Each row is a point on a tangle of strands that fork, close into loops and nearly touch. The rows are in no order.
In the rows, zero is written as 128.
Points whose rows are less than 148 apart are linked; no others are. Some points are linked to none.
Toled: [100 142  67 116  81 176  83 124 134 135  79  98 136 138 145 203 161  88
 140 127  64 167 135 129  71 127 124 129  82 174  78 152]
tarip: [ 93 107 114 124 128  99 108  89 152 127 133 139 142 134 168 138 126 119
 121 152  95 163 143 139  61  98 126 144 155  98 183 125]
tipif: [133  52  94  85 179  97 194 131 139 109 144 137  73 107 148  98 108 148
 124  87 145  88 167 120 131 157 121 133 152 128 147 163]
dimas: [151 138 135 117 124 126 168 127  96 159  72 160 147 145 113 165 143 127
  70  94 136  91 151 155 148  66 117 163 120 116  63 105]
zaso: [162 188 177 145  73 124 109 123 142 151  86 147 149 106  96 159 106 115
 218 133 114 182  96 134 125 129 121  92  95  84 138 145]
Lep: [127 129  64 112 125 185 136 100 105  83  56 111  81 112 128 176 170 123
  90 162 142 175 111 118 111 130 125 122 172 167  74 113]
doven: [142 130 160 117  77 163  80 122 117 149 115  91  94 109  82 153 151  86
 129 129  72 157 107 132 163 121 125 138  81 168  88 103]
vedok: [134 121 155 130 132 121 110 109 121 142 100 132 100 108 126  96 121 114
 140 109  99 153 125 134 139 141 117 128  94 105 183 129]
bodi: [ 98 143 157 138 137  85 123 138 114 197 151  97 131 188 159  92 128  89
 123 114 127 168  99 146  82 116 121 126 127 103 137 117]
kozu: [126  78 146 104 153 139 105 149 125 125 116  93 122 128 124 159 135 123
 101 210  92  92 119 135 106 110 108 136 138 178 112 129]
vevuf: [ 95 146 114 104 169  63 157  95 147 164 108 150 100 152 166 115 126 123
 100 149 139 177 137 119  77 134 139 138 149 129 172 127]
gope: [142 136 137 129 150 129 138  84 136 128 147 123 121 129 136 102  96 157
 158  88 228 136 117 145 164 181 124 130 143 117 171 120]
baza: [ 91 179 144 117 160  67 150 133 132 165 136 118 124 184 163 137 126  99
  79 173 151 190 102 139  83 144 136 138 153 129 140 127]
satuv: [105 130  66 127 173 115 105 132 130 125 105  93 140 149 142  96  85 181
 119 168  82  81 151 142  87 156  95 138 126 153 151 117]
sako: [154 107 173 109  90 144  60 116 105 177 111 126  65 115 104 155 130 100
 138 120 140 154 127 166 157 110 131 124 100 129 101  99]
naf: [ 99 146 139 138 127 142 113 165 112 154 130  74 111 166 139 102 107  97
 131 100  53 114 112 117  90 118 120 151  77 170 116 152]
tano: [128  62 131 127 107 125 132 168  96 129 212 137 133 172 126 132 133 155
 125 110 164  59 141 118 175 123 150 168 128 185 123 136]
kasat: [137 122  88  82 180  78 185  86 118 110 170 136  94 110 100  79 140 144
 125 111 155 164 150 113 131 133 135 131 169  98 155  75]
zos: [147  80  68 133 112 232  74 121 120  57  92 106 125  78 141 147 172 127
 105 161  90 123 158 106 111  96 119  99 126 144 103 101]
rom: [110 129 115 115 118 138 150 100 116 138 154 133  71 143 131 124 130 108
 121  80 145 171 124 109 154 137 137 143 151 167 127  99]
nal: [126 147  87 131  99 198  95  71 144  77  83 132 134  74 115  87 132 132
 126  89 105 118 138 107 151 109  88 143 137 109 127 108]
Maret: [108 127 147 122 191  37 207 168  93 207  86 138 126 173 149 138 125 121
  91 120 120 112  93 125 104 138 126 136 142 121 112 140]
Rup: [140 163 139 120 214 112 152 131 116 171 168 107 102 115 118  68 117 174
 149 118 206 130 143 128 179 177 120 123 143 129 176 126]
tozu: [142 171 197 165 114 103 137 198 105 202 132  89 176 133 120 104  87 125
 177  72 104 120  99 147 136 134 141  84  79  78 161 177]
Refe: [122 108  99 121 165 139 155 128 145  35 172 109 129 109 141  84 145 136
 118 109 127  83 119 106  99 118 131 180 141  95 104 131]
danob: [119 155  95 131  81 136 117 119 141 113  69 164 166 120 112 144 152 128
 144 159  60 135 152 119 112  89 119 126  94 114  89 106]
naruz: [129 116 115 127 128 151 136 120  95 135 171 126  95 135 150 101 143 106
 119  59 221 131 121 148 161 104 135 177 124 168 124 104]
befa: [129  68 178 100 162  60 127 121 132 150 178 165 126 136 120  88 141 142
 134 110 134 129  85 135 131 152 131 100 140 117 174 124]
febek: [159 127 143 118 124 117 147 159 131 147 103 157 125 134 126 168 122 124
  92 128 118  87 161 125 150  86 139 149 118 113  87 160]
tota: [151 147 150 154 143 191 129 175 139 109 148 124 127 109 108 130 105 152
 109 164 153  71 151 110 186 123 129 111 143 145  94 156]
gav: [167 165 134 164 111 207  80 151 136 111 113 107 146  82 117 116 103 120
 147 128 118  75 138 124 159 133  91 122  98 139 113 149]
mogu: [129 134 130 151 162 123 147 124 173  70 158 126 116  96 130 117 112 153
 180 173 138 132 122 110 153 184 151  91 164 117 155 164]
radag: [114 142 111 122  76 186  72 106 150 114 134 129 173 113 121 138 148 130
 139 191 123 169 116 141 100 149 129 130 123 134 149  96]
nete: [120 127 149 131  75 115  73 133 155 150 133 100 179 133 125 132 139 112
 150 142 141 201  78 173  98 147 125 118 105 108 141  99]
Tudet: [ 99 105 111 111  68 138  55 132 138 105 122 111 161  89 126 181 182 128
 155 215  72 173 127 122 113 117 135 115  92 158 137  78]
sanu: [134  74 100 126 148 196 103 154 121  88  93  95 112 125 132 160 147 133
 105 178  74  76 150 122  99  76 114 139 142 162  95 109]
Divo: [139 204 151 158 100 124 154 136 139 114  81 153 124 138  96 138  97 123
 116  91  80 147 139  90 164 131 146 114  96 118 104 184]
zer: [ 90 163  95 125 164 103 122 153 120 155 107 105 137 169 159 125  77 155
  73 205 129  98 150 155  65 159 106 131 142 154 156 166]
gilu: [104 113 113 127  84 162  88 159 138 103  91 126 125 155 139 129 107 122
 199 162 102 133 127 133  96 142 134 105 111 152  89 142]
bazed: [159 116 106 161 127 183 136 146 137  51 165 106 116  99 117 120 135 176
 120 159 148  48 161  98 187 110 146  94 149 142 109 117]
tumo: [113 153  58 133  89 199 101 109 172  81  51 150 175  98 136 113 129 125
 141 111  85 127 181 105 111 106  99 119 105 112 108 134]
paku: [153 142 193 127 115 132 109 144 106 140 112 125  99 103  97 160  82  90
 205  98 135 168  66 158 124 143 154  93 105  87 147 181]
kegi: [123 124  92 133 131 202 130 129 111  81 177 103 106 100 153  95 143 117
 113  65 211  75 143 147 172  98 103 151 141 172 103 140]
miteg: [128  76 165 130 135  88 131 135 124 144 184 127 131 147 140  90  98 154
 166  77 142  76  96 149 128 156 138 134 107 126 165 159]
lopem: [129  94 143 144 111 123  93 147 113 136 177 114 161 152 118 107 106 152
 138  80 116  63 143 134 140 134 143 158  96 139 116 140]
pibeg: [139 150 144 138 148  91 130 137 133 159 117 159 117 131 130 173 118 121
  69 161 104 126 164 112 147 100 144 131 147 103 154 141]
Dipet: [117 137 128 131 186 128 134 138 160  88 160 102 103 109 135  67 112 141
 148 168 121 133 104 124  92 184 117 137 183 106 155 144]
lolo: [ 98 134 116 119 111  42 129 133 122 163 114 150 161 168 146 206 132 129
  92 201  90 138 122 168  73 133  98 119 135 149 160 125]
sim: [148  90 134 148 145 143 154 104 122  77 198 128  91 108 119 152 156 153
 167 174 177 117 124  88 172 164 175  87 178 133 139 124]
pipam: [138  91 152  95 118 138  90 109 106 173 129 124  65 143 127 137 115  96
  95 106 137 174 103 125 155 138 136 126 149 181 117 142]
Gez: [140 136  96  82 146  89 208 113 115 111 154 163 154 113  88 135 142 146
  93 123 185 134 164  93 142 109 133 152 165 108 122  66]
Tizi: [129 121  86 115 137 135 121  95  97 118  66 145  58 144 136 170 139  93
 107 151  71 164 118 118 116 129 122 139 153 177 100 100]
zaz: [105 130 155 148  69 138 107  90 155 137 138 127 201 145 122 111 125 103
 184  94 131 176  84 153 115 127 108 128 102  92 162  98]
Vuk: [110 129 141 120  92 158  87 128 135 137 124  75 128 138 115  84 147  99
 164  93  55 146  83 130 118 130 107 152  72 176 115 110]
rif: [113  70 122  98  98  96 103  92 162 155 120 162 119 122 142 149 140 113
 137 171  52 144 123 139 107 100 113 112 136 115 181  98]
Lapo: [127 138 131 109 118  89 119 126  98 167  66 125  62 171 130 187 132  98
 108 159  39 137 120 125 120 107 100 133 120 151  92 114]
gub: [123  61 146 123  72 107 138 140 106 162 174 171 140 149 115 159 140 126
 108 121 170 122 142 141 200 126 159 118 136 157 120 111]
rida: [140 169 161 169 123  99 150 167 118 151  95 152 160 149 109  91  98 141
 140  60 102 122 119 122 151 137 142  89  62 106 142 182]
kelat: [147 109  93 142 108 213  80 113 108  70  80 128 102  54 114 105 160 136
 146 112 109 111 165 114 161 113 103 115 147 132 121  80]
bos: [127 160  89 115 142 178 139 103 117  91 104 132  65 116 133 112 135 105
 124 117 177 193 112 110 124 139 137 145 163 154  86 131]
Zev: [142 117 215 128 107  98 111 130 104 181 121 142 114 110 135 121  85  77
 201  50 151 151  79 172 119 121 137 108  93  92 159 180]
Gos: [144  91 150 105 200  26 205 151  84 189 142 154 104 137 139 126 158 135
 104 137 138 108 110 125 142 140 133 127 150 131 111 118]
mava: [160 112  74 141 153 155 159 107 121  48 190  99 111  79 119 123 144 165
 134 150 170  86 178 110 179 153 153  75 187 139 148  89]
fuza: [140 121 106 119 171 128 114 123 151 119 121 102 130 101 141  74 108 180
 100 145 132 119 139 135 109 185 100 128 157 101 164 131]
Gevot: [148 123 135 151 105 183  99 131 142 116 152 140 169 140 140 174 133 117
 171 127 191 131 131 131 130 139 162 112 131 118 157 154]
lika: [ 94 160 104 130 147  93 142 154 136 148 123  84 176 189 152 165 124 128
  86 159 144 148 127 121  75 183 137 147 157 155 146 171]
sal: [104 141 116 150  96 115 131 114 171  81 118 142 142 125 134  91 128 134
 159 133  36 126 152 107 117  84 127 124 102 101 132  99]
guvom: [100 173 148 138 162 133 101 167 106 197 129  89 120 177 141  84  96 119
 117 114 137 129 112 138  80 157 127 132 121 146 132 152]
bomul: [154 182 167 153  89 110 120 125 157 155 113 166 149 121  85 125 113 118
 138 146 143 164 112 143 156 119 140 100 114  70 120 120]
veri: [ 96 163 108 157 112 180 148 146 131  76 120 136 130 149 122  72 139 125
 128  97  80  95 135  96 148  95 112 144  97 154  51 126]
firo: [146 143 106 130 154 153 136 104 137 111 145 132 175 110 115 112 102 156
 134  82 224  90 158 134 140 153 120 171 128  99 128 133]
vip: [140 124 119 171 134 214 101 121 159  57 164  99 178  94 166 129 130 148
 176 125 176  93 126 132 106 156 133 126 125  98 170 152]
Zudu: [115 133 110 156 128 146 172 124 139  60 162 119 132 130 117  89 150 166
  98  91  72  93 120  71 132 100 116 159 108 130  89 139]
Sivub: [160 129 109 147 159 180 133 114 153  62 179 110 146  95 142 129 109 162
 167 116 203  58 164 147 141 151 123 132 151  80 150 152]
Gur: [125  95 165 115 180   4 180 132 114 193 177 151 147 151 135  97 158 170
  88  95 141 129 114 121 148 136 133 126 147  94 163  96]
giz: [157 103 156 139  95 163 109 106 143 117 140 146 188 119 112 169 165 124
 114 135 197 177 117 127 137 139 183 131 137  97 123 106]
fusa: [146  75 122  89 164  97 167 137 123 120 100 155 124 111 131 129 109 149
  99 105 130  73 144 124 131 114 139 160 128 136 125 169]
kuz: [164 134 146 146  56 119 112 154 152 156 104  85 156 119  92 170 176 113
 150 120  85 153  89 130 167 102 131 128  82 146  50  94]
kuf: [118 212 111 153 131 153 164 160 140  85  79 147 131 131 119  83 101 135
 117  95 129 110 144  96 141 118 113  98 120 141  78 165]
baso: [140  94  82 101 185 108 191 121 143  55 169 124 108  91 131  94 135 137
 141  85 162 133 157  98 129 145 144 134 144 113 136 142]
fidaf: [126  67 170 111 160  93 145 108 136 113 218 181  95 117 109 133 151 133
 171 149 149 128 122 101 160 148 158 102 173 129 168 124]
Fopos: [121  92 178 116  99 100 106 155 121 166 155  97 133 150 110 192 148 103
 107 212  76 144  90 124 120 125 112 116 123 152 114 118]
goke: [ 87 191 117 146  89 100 111 138 109 151 110 140 140 157 160 202 143 112
  70 221 118 157 142 169  82 123 110 131  97 148 115 122]
Logu: [117 128 190 131  99  77 119 135 122 201 153 135 139 138 152 108 109  87
 144  59 147 174  73 146 106 118 135 108 116  77 161 144]
Sidu: [149 113 121 131 115 197 116 163 117  73 130 133 120 110 126 123 137 114
 101  47 171  77 151 119 155  94 151 146  98 147  93 184]
pirab: [116 158 102 112 159 103 181 101  94 178  63 136 151 169 122 153 120 132
  59 107 129 111 139 149 103  94  96 159 132 132 120  93]
Kibun: [133 166 135 140 165 164 118 121 115 159 147 127  65 112 149  87  74 115
 158 114 167  85 174 142 155 111 113 129 160 106 146 139]
Bufa: [136 214 162 166 131 114 144  76 136 131 123 173 140 133 115 123 122 117
 147 120 181 183 106 130 166 152 150 112 113  88 145 141]
fov: [145 137 127 101 147  87 191 127 150 121 105 190 159 114 107 123 117 147
 110 164 174 139 164 128 125 116 165 142 159  88  99 111]
zamiv: [113 100 116 104  92 118  95  94 120 147 132 121 156 117 115 193 165 142
 109 209  64 140 152 141  88  75 112 132 125 139 153  61]
kavos: [112 104 147 122 137  15 162 158 133 211 100 162 170 184 152 153 139 138
 109 151 113 124 115 154  85 122 124 113 149 108 136 129]

A tip is a point with one link. Name the tips that can be reached along the links from each point below, in the order of the rows.
gope: Rup, giz
Refe: tozu, pibeg, pirab, fov
zos: sal, Fopos

Name the points in between on the shortest way along the links from the first point to the second, in order.
Tizi, radag: Lep > bos > rom > pipam > sako > doven > Vuk > naf > guvom > bodi > baza > vevuf > tarip > rif > zamiv > Tudet
gub, Bufa: tano > lopem > miteg > befa > fidaf > sim > mogu > Dipet > fuza > satuv > zer > lika > baza > bodi > Logu > Zev > paku > zaso > bomul
tozu, tipif: rida > Divo > kuf > veri > Zudu > Refe > baso
tota, goke: bazed > mava > sim > fidaf > befa > Gur > Gos > Maret > kavos > lolo
